Each row is a point on a landscape with many peaks, with its height.
From any point a climber steps to the highest of the 6 points nearest to it. It stops when none of these is higher. Distance is the straight distance between rows; heights are no part of it.
<1922>: -43 -117 67 -298 -222 255 -56 539 384 38 -94 404 -83 137 -188 -230 209
 71 263 165 -44 -202 -80 -130  (h 460)
<689>: 10 50 -138 183 76 -39 25 -348 -155 56 176 -267 33 -149 177 -10 -166 -262
 -290 -84 12 94 -33 154  (h 562)
<675>: -98 152 -338 72 289 -22 14 -608 -270 66 444 -445 -5 -370 199 102 -15
 -402 -478 -184 -48 286 14 140  (h 462)
<7>: -72 35 -307 38 239 192 -24 -367 -278 85 364 -231 -50 -243 142 18 39 -251
 -235 -157 -85 141 -149 286  (h 495)
<1849>: 22 -80 134 3 -154 -55 89 229 67 -147 -243 125 23 164 -74 36 77 246 185
 101 59 -165 207 -216  (h 558)
<31>: -4 155 -47 97 58 -145 8 -328 -71 86 175 -244 68 -136 147 -24 -263 -180
 -263 -60 139 124 81 7  (h 598)
<270>: 230 155 66 -20 117 -266 36 -209 -111 48 -137 -13 196 -6 57 84 -256 37
 -108 -56 133 -11 240 -114  (h 531)
<952>: -170 -64 -54 93 100 179 -51 -31 -36 45 91 -124 -88 -51 1 -75 66 16 -48
 -95 -79 85 -159 224  (h 533)
<1539>: 71 -148 61 -25 63 61 43 244 104 -68 -210 71 -63 114 -29 -52 137 49 144
 51 -77 -6 14 -19  (h 572)
<480>: -40 140 -240 41 164 -199 50 -476 -194 44 250 -328 81 -199 196 195 -154
 -312 -377 -73 111 207 -6 101  (h 269)
<1825>: 48 132 -27 108 88 -96 5 -247 -88 112 98 -197 121 -113 86 -27 -239 -64
 -218 -91 37 115 73 -32  (h 561)
<1043>: -51 -73 74 -20 110 190 -86 85 43 41 -11 -52 -63 -31 -71 -79 181 66 105
 -56 -106 147 -142 88  (h 461)
<1168>: -75 -66 41 -216 -139 305 -110 347 237 192 74 109 -116 -96 -180 -229 225
 -101 161 121 -147 99 -319 10  (h 628)
<1617>: 55 -142 64 33 -88 -86 97 222 116 -153 -234 119 -37 153 -31 13 129 194
 164 33 -3 -137 219 -194  (h 569)
<1653>: 139 -67 32 116 -72 -76 80 96 -11 -50 -221 77 85 106 52 106 -129 145 84
 68 44 -171 274 -143  (h 514)
<283>: -298 -55 -150 19 -58 237 -176 147 186 57 207 -21 -125 -184 -116 -97 262
 -213 114 26 -86 55 -314 167  (h 527)
<1002>: -205 -107 -512 220 206 468 -217 -195 -182 164 561 -402 -151 -338 107 72
 128 -445 -244 -266 -214 324 -350 346  (h 237)
<407>: 13 -44 34 -67 82 92 -43 253 113 14 -167 78 -60 46 -120 -80 225 28 180 71
 -83 33 -110 8  (h 563)
<1430>: -23 14 -264 43 133 92 34 -479 -281 99 325 -298 1 -251 208 37 -59 -333
 -349 -104 -11 134 -126 193  (h 425)
<496>: 191 140 71 12 -12 -267 91 -82 -6 14 -170 90 186 92 80 99 -215 161 -29 0
 214 -214 407 -182  (h 556)
<1119>: -80 -50 -4 93 35 130 -8 -3 0 0 121 -68 -75 -7 -36 -43 108 75 44 -126
 -137 76 -126 122  (h 538)
<1829>: -155 -43 -186 149 172 156 -68 -136 -123 -22 237 -113 -102 -115 45 40 28
 -178 -39 -115 -49 89 -241 280  (h 501)
<600>: -6 -162 44 -298 -246 317 -65 608 380 48 -53 376 -117 180 -178 -257 193
 80 165 167 -81 -259 -178 -160  (h 438)
<35>: 180 124 331 -46 -142 -298 130 1 -59 -74 -305 257 164 255 -47 19 -248 407
 185 62 116 -271 336 -209  (h 478)
<1943>: -39 232 -223 43 242 -222 -33 -598 -224 30 272 -428 77 -224 200 255 -173
 -286 -482 -114 44 296 -4 40  (h 455)
<1558>: -80 98 -340 98 242 26 13 -531 -246 51 398 -356 57 -329 162 86 -63 -369
 -429 -123 -84 209 -37 166  (h 465)
<134>: -165 -106 23 -138 -81 258 -109 283 163 156 84 72 -90 -76 -192 -191 226
 -66 162 73 -124 111 -301 73  (h 599)
<887>: 36 -93 285 -56 -251 -131 142 239 93 -144 -341 231 31 292 -156 -46 136
 306 291 140 16 -102 149 -247  (h 547)
<1248>: 71 -111 334 -66 -271 -186 131 301 68 -188 -374 282 10 297 -164 -4 48 273
 339 229 12 -189 99 -246  (h 506)
<736>: 184 22 384 -2 -201 -268 126 112 -32 -134 -386 296 109 264 -82 13 -171
 428 268 122 80 -281 263 -215  (h 512)
<1368>: 15 -114 89 -81 26 102 -73 334 212 15 -189 141 -78 41 -60 -40 249 2 217
 128 -35 -66 -39 -13  (h 570)
<1415>: 163 -10 335 -35 -199 -210 113 155 -28 -109 -322 267 95 347 -124 80 -171
 437 277 150 71 -209 203 -269  (h 535)
<1729>: 63 -108 200 -18 -213 -104 81 156 15 -145 -241 203 45 276 -90 40 -10 321
 205 55 62 -184 222 -247  (h 523)
<117>: -3 -112 -22 -233 -126 237 -103 529 348 126 -70 282 -123 -13 -115 -180
 189 -39 166 114 -62 -108 -268 -75  (h 414)
<909>: 24 325 -158 36 309 -415 24 -693 -363 -59 271 -521 52 -320 236 548 -209
 -98 -425 -282 159 252 127 194  (h 481)
<1464>: -41 191 -179 130 164 -241 -4 -469 -201 50 191 -321 28 -168 172 163 -183
 -275 -402 -83 154 202 15 82  (h 578)
<836>: -51 31 -43 146 53 -15 64 -285 -99 71 108 -191 105 -102 126 -33 -204 -23
 -234 -126 57 46 89 56  (h 592)
<1196>: 106 -30 302 -5 -254 -193 100 237 44 -190 -381 259 61 301 -183 29 -104
 350 352 173 57 -150 177 -270  (h 510)
<1850>: -238 -37 -56 4 16 187 -126 145 165 70 196 -50 -119 -128 -142 -126 203
 -148 112 -3 -106 112 -274 130  (h 489)
<468>: -37 52 -373 69 254 119 -2 -475 -291 79 445 -278 27 -338 220 -15 4 -353
 -363 -184 -91 168 -103 261  (h 482)
<185>: -193 -50 -403 66 165 358 -136 -158 -186 33 409 -257 -124 -180 40 51 234
 -355 -91 -130 -146 237 -354 226  (h 324)
<653>: -136 -50 -188 120 129 165 -61 -142 -130 19 266 -124 -113 -93 105 9 35
 -136 -142 -102 -89 62 -235 304  (h 515)
<319>: -32 -97 5 131 18 108 52 -92 -72 -20 130 -123 -18 -68 46 -97 -19 66 -84
 -108 -91 36 -19 137  (h 542)
<744>: -65 -45 -131 155 95 80 21 -242 -113 17 180 -211 -56 -123 158 3 -103 -174
 -189 -106 3 43 -130 296  (h 541)
<1576>: 61 -102 42 10 66 105 32 165 -21 22 -109 14 -63 52 -3 -39 95 104 72 24
 -152 73 -39 5  (h 459)
<1601>: -66 -51 -205 125 128 138 -26 -241 -140 15 217 -168 -78 -152 108 53 -18
 -176 -164 -117 -28 51 -200 339  (h 522)
<944>: -75 -78 -92 115 25 113 52 -136 -51 17 168 -194 -71 -32 113 -41 -65 8
 -118 -176 -36 77 -83 159  (h 549)
<231>: 14 -123 257 -206 -199 -36 71 321 214 -172 -283 294 17 168 -172 -152 249
 152 331 198 7 -166 68 -204  (h 559)
<1260>: 130 234 60 -51 162 -249 -4 -275 -145 98 -39 -96 190 -15 51 73 -245 6
 -179 -35 89 110 216 -129  (h 525)
<1660>: 51 -145 11 5 -4 57 93 254 121 -120 -263 104 -90 142 -22 -13 142 113 159
 80 -45 -110 85 -59  (h 571)
<581>: 179 28 478 64 -226 -290 163 315 104 -117 -557 302 46 367 -136 -3 -235
 485 343 153 82 -327 342 -254  (h 273)
<307>: -16 -70 197 -295 -231 91 -22 455 329 -69 -179 351 -57 105 -193 -247 258
 135 320 120 20 -187 12 -158  (h 452)
<969>: 6 -91 299 -303 -243 27 33 370 263 -89 -275 414 -30 187 -192 -226 223 175
 371 200 -8 -202 30 -109  (h 502)
<85>: -47 157 -86 151 126 -208 -10 -338 -146 85 155 -277 73 -137 167 65 -249
 -217 -337 -51 148 137 27 78  (h 597)
<1145>: 112 -84 380 -2 -244 -282 99 318 185 -142 -481 348 1 328 -208 -33 -95 400
 386 201 35 -170 195 -304  (h 426)
<348>: -31 123 -233 82 136 -33 94 -425 -210 61 234 -253 72 -221 218 99 -91 -367
 -365 -60 17 126 -80 197  (h 213)
<1611>: -249 -64 -24 -72 -132 246 -123 230 196 120 200 -12 -101 -133 -148 -160
 225 -153 145 75 -117 99 -360 136  (h 557)
<764>: -200 -65 -329 69 140 262 -167 -53 -140 22 317 -125 -161 -181 -12 56 251
 -344 -21 -51 -110 135 -407 246  (h 485)
<1496>: 69 -35 86 -124 4 166 -82 321 151 56 -139 133 -69 -39 -157 -86 229 -6 214
 71 -136 49 -159 26  (h 539)
<162>: 209 117 44 31 81 -272 39 -133 -50 43 -141 49 154 45 78 98 -253 95 -61 12
 158 -125 355 -162  (h 568)
<1387>: -24 -27 -5 115 -10 74 38 -118 -114 44 102 -146 -2 -48 25 -93 -63 28 -167
 -95 -37 90 19 107  (h 544)
<1610>: 137 -29 385 6 -215 -255 91 199 70 -156 -450 316 20 333 -126 80 -162 393
 320 127 37 -210 214 -228  (h 505)
<1897>: 183 219 79 -14 158 -354 48 -328 -99 45 -71 -168 161 -29 55 117 -215 33
 -205 -67 116 76 287 -112  (h 609)
<339>: 120 -41 152 35 -195 -106 114 94 -59 -61 -214 184 103 228 -62 70 -92 298
 171 78 63 -192 260 -219  (h 472)
<1618>: -153 3 -438 69 225 325 -131 -271 -279 61 375 -247 -79 -200 82 105 76
 -283 -168 -164 -174 212 -222 280  (h 432)
<573>: -54 -141 75 -328 -292 245 -74 655 326 58 -123 556 -77 265 -275 -275 175
 106 326 210 -123 -262 -212 -203  (h 424)
<1307>: 151 -68 425 -40 -292 -240 127 368 227 -139 -507 351 -40 281 -211 -61 15
 276 437 227 34 -164 202 -266  (h 415)
<1418>: 159 38 105 76 -102 -146 83 14 -49 -21 -179 130 121 114 21 55 -205 247 28
 28 131 -247 366 -175  (h 537)
<1058>: 67 -63 249 -221 -224 25 74 359 291 -107 -233 361 -23 164 -154 -192 223
 180 325 129 5 -172 50 -118  (h 532)
<851>: 188 -13 377 -14 -243 -279 117 135 -2 -118 -458 300 116 298 -102 17 -224
 480 309 148 90 -234 241 -278  (h 496)
<492>: -52 223 -309 64 241 -169 23 -613 -253 50 391 -437 14 -292 228 212 -56
 -363 -474 -119 20 356 50 23  (h 411)
<1506>: 49 -114 194 -8 -191 -35 102 250 149 -180 -230 187 4 212 -111 -32 158 228
 228 157 -8 -117 153 -189  (h 575)
<1422>: 11 -91 60 -183 -66 133 -92 368 296 42 -178 254 -65 11 -169 -173 232 70
 237 129 4 -170 -37 -35  (h 492)
<1331>: 4 -84 21 -176 -43 265 -128 366 203 129 -15 142 -88 -51 -173 -161 254 -41
 214 111 -89 -12 -258 28  (h 467)
<531>: -125 18 -418 84 272 335 -97 -399 -254 123 481 -349 -77 -355 115 28 -11
 -373 -319 -288 -137 195 -154 279  (h 339)
<1863>: -5 236 -73 147 214 -376 -30 -468 -150 -45 130 -349 39 -142 200 312 -241
 -59 -428 -164 172 184 84 61  (h 604)
<884>: 7 260 -140 100 217 -372 -17 -471 -162 8 211 -414 40 -179 199 306 -170
 -240 -385 -167 139 195 58 70  (h 606)
<1246>: 222 184 59 17 130 -321 29 -231 -87 55 -137 -32 223 28 69 97 -218 15 -94
 -13 114 -32 255 -156  (h 479)
<1735>: -21 102 -187 81 93 -138 35 -430 -197 28 201 -317 89 -166 189 124 -146
 -286 -370 -66 101 125 -5 119  (h 325)
<1866>: -147 -50 -319 79 125 260 -107 -82 -107 29 256 -129 -122 -75 46 108 142
 -241 47 -41 -84 99 -345 289  (h 391)
<274>: 66 -64 137 38 -182 -90 93 155 -24 -90 -245 110 14 215 -20 61 -1 299 170
 93 43 -177 277 -198  (h 560)
<1478>: -183 -44 -68 165 89 168 -104 -17 46 -9 151 -111 -105 -27 -31 -64 92 -39
 -21 -110 -104 98 -159 203  (h 545)
<420>: -23 104 -102 144 71 -53 11 -327 -78 30 141 -226 42 -122 180 72 -212 -145
 -266 -44 127 75 79 62  (h 608)
<1902>: -21 0 71 -145 14 212 -89 297 205 74 -70 164 -102 -38 -155 -131 234 -48
 237 58 -115 23 -212 22  (h 447)
<1976>: 7 -66 9 -195 -150 202 -128 472 416 15 -99 283 -96 51 -143 -151 233 -15
 246 107 11 -167 -114 -106  (h 318)
<779>: -65 -33 -102 210 62 125 -3 -183 -76 48 231 -218 -79 -87 143 -72 -13 -110
 -204 -129 -15 72 -63 226  (h 550)
<1903>: -6 -107 116 -89 -77 57 1 296 236 -143 -216 222 -43 113 -46 -111 278 140
 211 82 9 -97 89 -94  (h 584)
<1761>: -57 -89 152 -382 -227 121 -31 500 368 9 -199 488 -57 250 -238 -218 214
 169 314 205 -54 -249 -100 -136  (h 381)
<1456>: 21 -102 217 -410 -306 80 -1 565 340 -41 -209 528 -44 250 -225 -306 150
 203 352 150 -42 -270 -175 -189  (h 297)
<1713>: -272 -85 -147 26 -59 255 -219 165 156 52 243 -91 -174 -138 -62 -99 245
 -286 48 13 -65 86 -378 165  (h 528)
<548>: -223 -71 -489 93 216 386 -150 -173 -198 47 484 -309 -93 -270 19 99 134
 -374 -206 -186 -265 238 -277 261  (h 314)
<444>: -165 -14 -411 85 204 293 -65 -319 -269 94 419 -273 -105 -270 134 40 69
 -291 -220 -185 -172 162 -162 285  (h 471)
<1269>: 153 42 42 -13 61 -121 71 -112 -138 101 -50 -52 165 -73 8 41 -232 39 -88
 -26 50 30 107 -118  (h 579)
<147>: 10 295 -101 138 186 -283 -34 -421 -151 -11 188 -333 71 -151 148 224 -244
 -185 -379 -145 115 175 59 30  (h 603)
<1692>: -32 293 -186 45 226 -283 16 -600 -247 -43 222 -369 41 -211 215 322 -197
 -229 -428 -130 129 298 36 147  (h 587)
<19>: 231 79 44 37 25 -210 60 -108 -103 50 -153 58 140 -57 97 65 -242 82 -22
 12 112 -120 290 -115  (h 594)
<226>: 102 -137 64 65 -107 -46 87 132 42 -79 -181 73 27 140 -8 95 -69 169 97 10
 75 -172 218 -179  (h 427)
<980>: 104 -87 282 -45 -207 -156 82 189 42 -185 -275 257 42 303 -109 35 -42 331
 269 174 51 -186 177 -216  (h 526)
<28>: -256 -81 -171 93 28 245 -169 77 67 16 202 -133 -144 -116 -92 -48 237
 -223 42 8 -75 108 -330 202  (h 551)
<761>: -88 -49 55 -200 -39 243 -71 266 165 135 31 94 -71 -90 -164 -140 212 -85
 198 74 -171 94 -214 46  (h 543)
<705>: -12 -57 62 -122 -47 206 -78 370 260 86 -109 171 -74 -3 -103 -108 255 -29
 261 93 -39 0 -175 -19  (h 439)
<372>: 18 80 -131 151 132 -86 29 -390 -137 43 169 -285 5 -180 181 47 -167 -279
 -320 -95 111 121 -63 103  (h 497)
<1942>: -2 238 57 80 162 -215 -9 -304 -75 44 64 -235 161 -96 55 67 -251 -39 -254
 -108 156 162 178 -111  (h 468)
<1802>: 22 193 -239 120 165 -249 12 -579 -264 55 265 -348 40 -212 173 239 -114
 -347 -380 -80 78 200 -20 94  (h 408)
<1806>: 241 210 89 30 149 -349 62 -152 -61 -11 -197 13 142 106 77 112 -248 41
 -130 -28 167 -112 366 -182  (h 500)
<1158>: -30 -32 -137 149 82 38 -2 -296 -172 35 179 -237 -13 -169 202 1 -105 -223
 -273 -156 45 63 -109 248  (h 529)
<1234>: 109 -89 60 10 -9 59 51 197 43 -70 -176 56 -32 48 11 -7 78 83 105 20 -82
 37 -24 -8  (h 509)
<1808>: -26 117 -127 132 137 -182 28 -375 -124 48 227 -283 78 -183 191 82 -185
 -266 -366 -65 115 162 -13 75  (h 564)
<440>: 78 306 65 87 213 -353 -7 -436 -102 -28 100 -250 161 -78 120 188 -273 24
 -320 -117 158 177 247 -69  (h 466)
<982>: 12 299 -62 61 236 -408 -6 -450 -111 -86 158 -389 89 -74 191 311 -250 18
 -394 -216 187 205 201 78  (h 540)
<676>: -245 -57 -236 64 52 230 -184 45 26 36 242 -144 -124 -114 -32 -36 226
 -329 4 22 -61 123 -383 200  (h 553)
<126>: 137 127 203 0 -36 -268 122 -94 3 -22 -246 184 224 173 38 60 -180 243 24
 18 139 -247 453 -149  (h 591)
<303>: 100 -135 33 53 -3 -11 43 186 64 -78 -196 48 2 85 27 6 74 169 115 89 4
 -53 122 -72  (h 441)
<904>: 19 -176 215 -16 -176 -121 90 189 50 -156 -242 213 49 273 -94 -43 84 301
 204 153 10 -112 213 -223  (h 555)
<1598>: -18 -63 170 -197 -145 100 -7 391 298 -100 -205 297 -27 83 -102 -181 269
 133 292 126 14 -165 25 -100  (h 580)
<1303>: -94 1 -371 77 140 294 -57 -294 -276 78 406 -202 -86 -211 154 51 50 -264
 -160 -155 -171 183 -216 284  (h 476)
<431>: 18 281 -77 123 201 -342 -26 -497 -191 -10 162 -361 68 -142 194 324 -270
 -166 -408 -133 139 218 49 91  (h 611)
<1006>: 38 -150 11 -253 -160 289 -106 484 312 136 -19 201 -121 15 -107 -204 189
 -102 170 109 -130 -65 -296 -40  (h 504)
<532>: 193 161 84 -15 177 -305 42 -206 -109 25 -126 -35 240 32 63 101 -230 56
 -82 -39 154 14 247 -130  (h 484)
<277>: -263 -74 -288 98 121 254 -221 -9 -108 40 245 -140 -147 -138 9 69 191
 -292 11 -39 -134 125 -391 228  (h 475)
<473>: -65 264 -30 96 225 -329 -21 -449 -132 -26 159 -350 87 -115 164 274 -246
 -87 -372 -162 145 196 108 41  (h 588)
<1855>: -6 -55 -21 79 14 82 46 -192 -124 33 167 -201 60 -93 93 -97 -167 -17 -176
 -129 33 104 32 70  (h 565)
<1434>: 53 -106 89 -15 11 23 35 275 171 -88 -194 142 -62 71 -65 -77 203 103 186
 83 -35 -101 58 -55  (h 583)
<1401>: 70 -81 326 -215 -243 -175 104 376 173 -147 -391 365 -38 248 -206 -168
 141 182 348 200 -42 -165 87 -195  (h 513)
<1826>: -5 -114 82 -307 -232 212 -87 592 331 17 -136 448 -106 102 -213 -265 229
 106 287 151 -98 -240 -51 -150  (h 440)
<718>: 39 -67 7 88 20 79 66 -38 -148 46 78 -136 54 -29 56 -103 -64 113 -66 -60
 -63 70 54 27  (h 518)
<1048>: -110 -34 56 -59 8 171 -81 155 128 90 34 54 -72 -85 -180 -159 223 -53 205
 65 -124 137 -246 54  (h 483)
<677>: -65 -29 -177 138 54 63 59 -223 -79 2 179 -198 -36 -116 190 -21 -75 -124
 -229 -93 50 12 -68 250  (h 548)
<512>: 23 278 -26 97 249 -391 -33 -495 -172 -75 167 -402 91 -161 253 374 -266
 -57 -405 -222 165 179 134 113  (h 593)
<418>: 207 4 7 70 -21 -124 73 31 -56 28 -144 33 118 73 65 78 -194 140 31 4 98
 -152 222 -154  (h 574)
<315>: 247 92 69 30 110 -146 53 -122 -122 38 -85 12 173 -62 34 46 -261 53 -69
 -36 94 -35 187 -149  (h 622)
<759>: -300 2 -130 122 123 213 -153 42 27 -10 206 -100 -120 -95 -56 28 160 -270
 22 -25 -82 101 -339 230  (h 610)
<1254>: 179 -35 23 53 14 -70 114 -16 -153 98 -68 -51 106 -2 62 36 -184 81 1 -31
 41 8 89 -56  (h 507)
<616>: -119 -23 -429 79 188 364 -93 -331 -221 112 459 -266 -73 -263 57 61 48
 -333 -190 -226 -180 197 -173 313  (h 400)
<1060>: -20 314 -193 84 282 -382 -11 -641 -318 -20 251 -434 61 -254 234 455 -135
 -159 -465 -232 116 256 99 123  (h 546)
<1930>: 80 -71 33 66 -21 14 71 -154 -108 54 40 -128 76 -59 15 -47 -151 85 -106
 -55 -50 98 101 -38  (h 519)
<1797>: 186 -75 68 73 -83 -75 105 42 -76 -17 -153 32 53 58 73 65 -129 99 43 38
 50 -87 140 -155  (h 516)
<1734>: 128 -82 401 -48 -304 -213 151 305 174 -170 -414 298 13 310 -158 -23 12
 344 385 217 22 -182 181 -256  (h 470)
<621>: -180 -18 -12 18 65 171 -109 84 73 3 98 -50 -113 -54 -80 -87 153 2 45 -44
 -90 167 -189 153  (h 474)
<841>: 64 -161 365 -234 -318 -114 84 385 216 -135 -413 395 -14 240 -200 -208
 182 209 387 224 45 -154 79 -184  (h 511)
<1810>: -44 -55 -178 64 122 159 25 -286 -182 44 281 -220 -96 -141 200 10 -70
 -222 -209 -117 -49 71 -168 303  (h 521)
<949>: -259 -57 -123 123 102 215 -162 43 26 -9 156 -86 -127 -52 -55 25 152 -144
 -3 -26 -109 137 -301 225  (h 567)
<951>: 25 271 -213 68 256 -298 -4 -615 -270 -29 273 -419 52 -207 219 404 -180
 -168 -451 -167 83 284 36 87  (h 552)
<1860>: -168 -15 -480 107 257 367 -176 -300 -213 119 480 -341 -87 -319 114 63 54
 -397 -276 -247 -172 228 -222 300  (h 326)
<553>: -18 -103 99 -149 -142 121 -55 390 327 -49 -187 304 -43 95 -126 -164 283
 99 233 92 29 -140 50 -97  (h 614)
<1719>: 155 110 -7 51 53 -115 50 -195 -156 117 2 -86 157 -91 30 -19 -237 21 -113
 -60 98 100 174 -111  (h 534)
<672>: -13 -165 -25 -224 -209 337 -56 576 386 102 -73 354 -110 97 -141 -180 177
 -28 177 162 -97 -195 -223 -84  (h 437)
<1652>: -105 -2 -279 111 164 244 -89 -181 -223 27 268 -179 -114 -179 63 120 73
 -258 -124 -137 -99 169 -313 295  (h 412)
<1796>: 128 -108 -4 48 -8 74 72 63 -77 10 -94 -42 15 66 22 27 -44 93 52 -3 -55
 67 39 -30  (h 33)
<121>: -215 -46 -179 93 136 240 -148 -28 -91 -10 220 -177 -112 -81 17 54 120
 -232 -49 -47 -98 86 -288 271  (h 530)
<1948>: -39 227 -59 135 217 -242 -34 -361 -109 71 192 -324 74 -119 162 107 -231
 -104 -346 -94 117 179 138 10  (h 581)
<75>: 58 9 215 12 -222 -200 106 130 -34 -110 -227 241 112 277 -77 19 -123 354
 191 86 53 -205 266 -233  (h 595)
<1423>: 74 104 64 67 63 -127 28 -218 -115 68 41 -130 167 -113 85 -19 -262 -3
 -212 -91 86 124 212 -93  (h 503)
<1684>: 221 180 69 76 59 -319 98 -116 -12 37 -209 138 163 80 121 124 -248 124
 -77 9 142 -196 377 -135  (h 554)
<729>: 199 60 68 47 -10 -196 21 -29 -20 3 -177 104 181 57 35 91 -207 145 5 23
 104 -244 317 -199  (h 573)
<549>: 54 -99 294 -248 -303 -53 40 412 330 -80 -381 444 -83 265 -156 -234 197
 214 406 234 18 -235 -34 -189  (h 463)
<493>: -221 -72 -285 98 146 284 -111 -112 -197 -8 340 -171 -99 -134 12 138 194
 -319 -45 -38 -144 191 -389 267  (h 374)
<965>: -28 5 -260 92 106 93 10 -332 -214 66 245 -228 -62 -188 184 4 -44 -261
 -234 -129 -47 90 -208 282  (h 508)
<1883>: 213 26 387 -5 -182 -333 120 123 -17 -102 -418 280 121 313 -66 4 -261 472
 284 79 121 -290 284 -164  (h 477)
<1681>: -27 -94 138 -35 -93 21 47 256 116 -168 -216 152 -43 179 -91 -36 156 182
 197 112 6 -110 192 -144  (h 582)
<948>: 121 24 155 0 -121 -133 76 8 7 -32 -232 188 124 174 -30 53 -203 308 102
 63 159 -279 372 -214  (h 464)
<1250>: -114 -1 -301 55 141 178 -37 -296 -249 69 277 -118 -72 -146 165 59 56
 -241 -183 -133 -101 125 -212 256  (h 498)
<1261>: -82 -166 -9 -217 -261 286 -74 638 373 35 -74 439 -122 202 -224 -341 205
 74 206 201 -165 -264 -228 -201  (h 435)
<1192>: 91 56 234 -15 -163 -234 131 13 -94 -62 -231 225 168 193 -75 53 -177 293
 138 98 161 -238 323 -251  (h 469)
<127>: -2 24 -212 106 109 28 67 -380 -231 60 243 -240 -17 -222 247 36 -93 -264
 -279 -140 37 103 -93 217  (h 480)
<1240>: 9 -67 39 41 36 114 -2 -20 -106 54 58 -103 -47 -62 -11 -93 33 114 -9 -51
 -96 78 -94 76  (h 589)
<1955>: -10 189 -226 59 196 -130 44 -530 -265 39 340 -348 53 -236 211 137 -81
 -337 -420 -44 45 209 -15 92  (h 630)
<482>: -4 -176 -27 -273 -259 290 -41 646 383 91 -100 420 -112 141 -189 -267 207
 38 230 161 -100 -221 -241 -144  (h 436)
<1199>: 17 313 -8 89 177 -277 12 -364 -125 9 102 -276 150 -76 111 133 -256 -15
 -360 -130 160 176 213 -4  (h 494)
<1274>: 63 -90 32 56 32 107 29 -5 -62 6 -44 -90 -5 -13 5 -39 49 136 37 -33 -98
 87 -43 22  (h 473)
<1572>: -160 -82 -62 176 68 164 -21 -81 -30 -14 121 -159 -96 -32 38 -55 37 5 -61
 -116 -70 71 -180 169  (h 536)
<771>: 11 -88 54 -139 -83 229 -103 452 266 165 -82 207 -98 -18 -151 -122 142
 -40 255 118 -71 -77 -212 27  (h 162)
<256>: 1 -198 18 -314 -292 244 -56 678 347 46 -42 513 -71 230 -235 -274 190 141
 271 160 -149 -236 -203 -209  (h 434)
<1910>: 57 -77 256 -30 -218 -79 99 267 74 -203 -315 282 44 289 -131 -48 30 309
 323 163 94 -162 172 -264  (h 517)
<92>: 158 -135 52 47 11 19 24 115 -4 15 -191 -1 19 108 24 16 0 112 70 59 1 -3
 64 -48  (h 50)
<973>: 175 31 451 23 -224 -254 74 286 100 -118 -519 357 50 304 -119 31 -234 432
 357 161 67 -230 263 -253  (h 404)
<1809>: 30 -65 54 -176 -92 213 -91 405 278 18 -82 227 -77 11 -128 -114 248 -5
 230 130 -46 -115 -118 -3  (h 223)
<176>: -278 -64 -59 61 48 181 -130 70 91 28 154 -63 -117 -57 -57 -55 181 -123
 51 -48 -112 103 -252 200  (h 520)
<1891>: 77 -25 158 24 -147 -136 107 79 -24 -44 -176 137 64 207 -8 72 -176 297
 145 48 102 -204 335 -229  (h 596)
<815>: -169 -55 -132 150 99 175 -65 -107 -89 -17 175 -154 -122 -70 83 2 26 -105
 -107 -92 -65 52 -169 267  (h 524)
<112>: 150 80 345 -36 -176 -303 144 37 -72 -50 -358 288 171 260 -105 32 -247
 404 212 71 136 -219 245 -203  (h 487)
<1087>: -15 -130 198 -126 -150 -18 8 307 194 -135 -248 259 -44 207 -148 -102 260
 177 214 146 -53 -151 113 -176  (h 577)
<681>: -176 -77 -6 -152 -65 298 -120 233 223 134 156 54 -95 -82 -216 -185 235
 -136 139 53 -113 97 -262 95  (h 585)
<258>: -78 -39 -55 172 42 47 29 -202 -125 47 166 -216 -9 -125 145 -100 -120 -35
 -216 -127 33 79 -2 140  (h 566)
<597>: 45 -129 111 3 -145 -66 99 240 117 -168 -198 163 -17 190 -99 -42 140 203
 184 75 -15 -100 190 -165  (h 576)
<628>: 41 -120 353 -105 -258 -171 127 313 117 -137 -357 380 -7 290 -148 -62 114
 257 343 169 -7 -123 103 -227  (h 499)
<1494>: 12 -170 152 -362 -266 192 -53 613 310 23 -154 525 -56 235 -258 -274 165
 155 333 141 -103 -258 -142 -179  (h 392)
<13>: -47 -87 127 -338 -224 176 -30 496 332 -23 -162 446 -37 194 -208 -197 234
 149 283 137 -19 -218 -50 -118  (h 633)

Where does a climber stop that starts at each point below?
<1910> => <553>
<1810> => <420>
<1248> => <553>
<1496> => <553>
<1250> => <420>
<980> => <553>
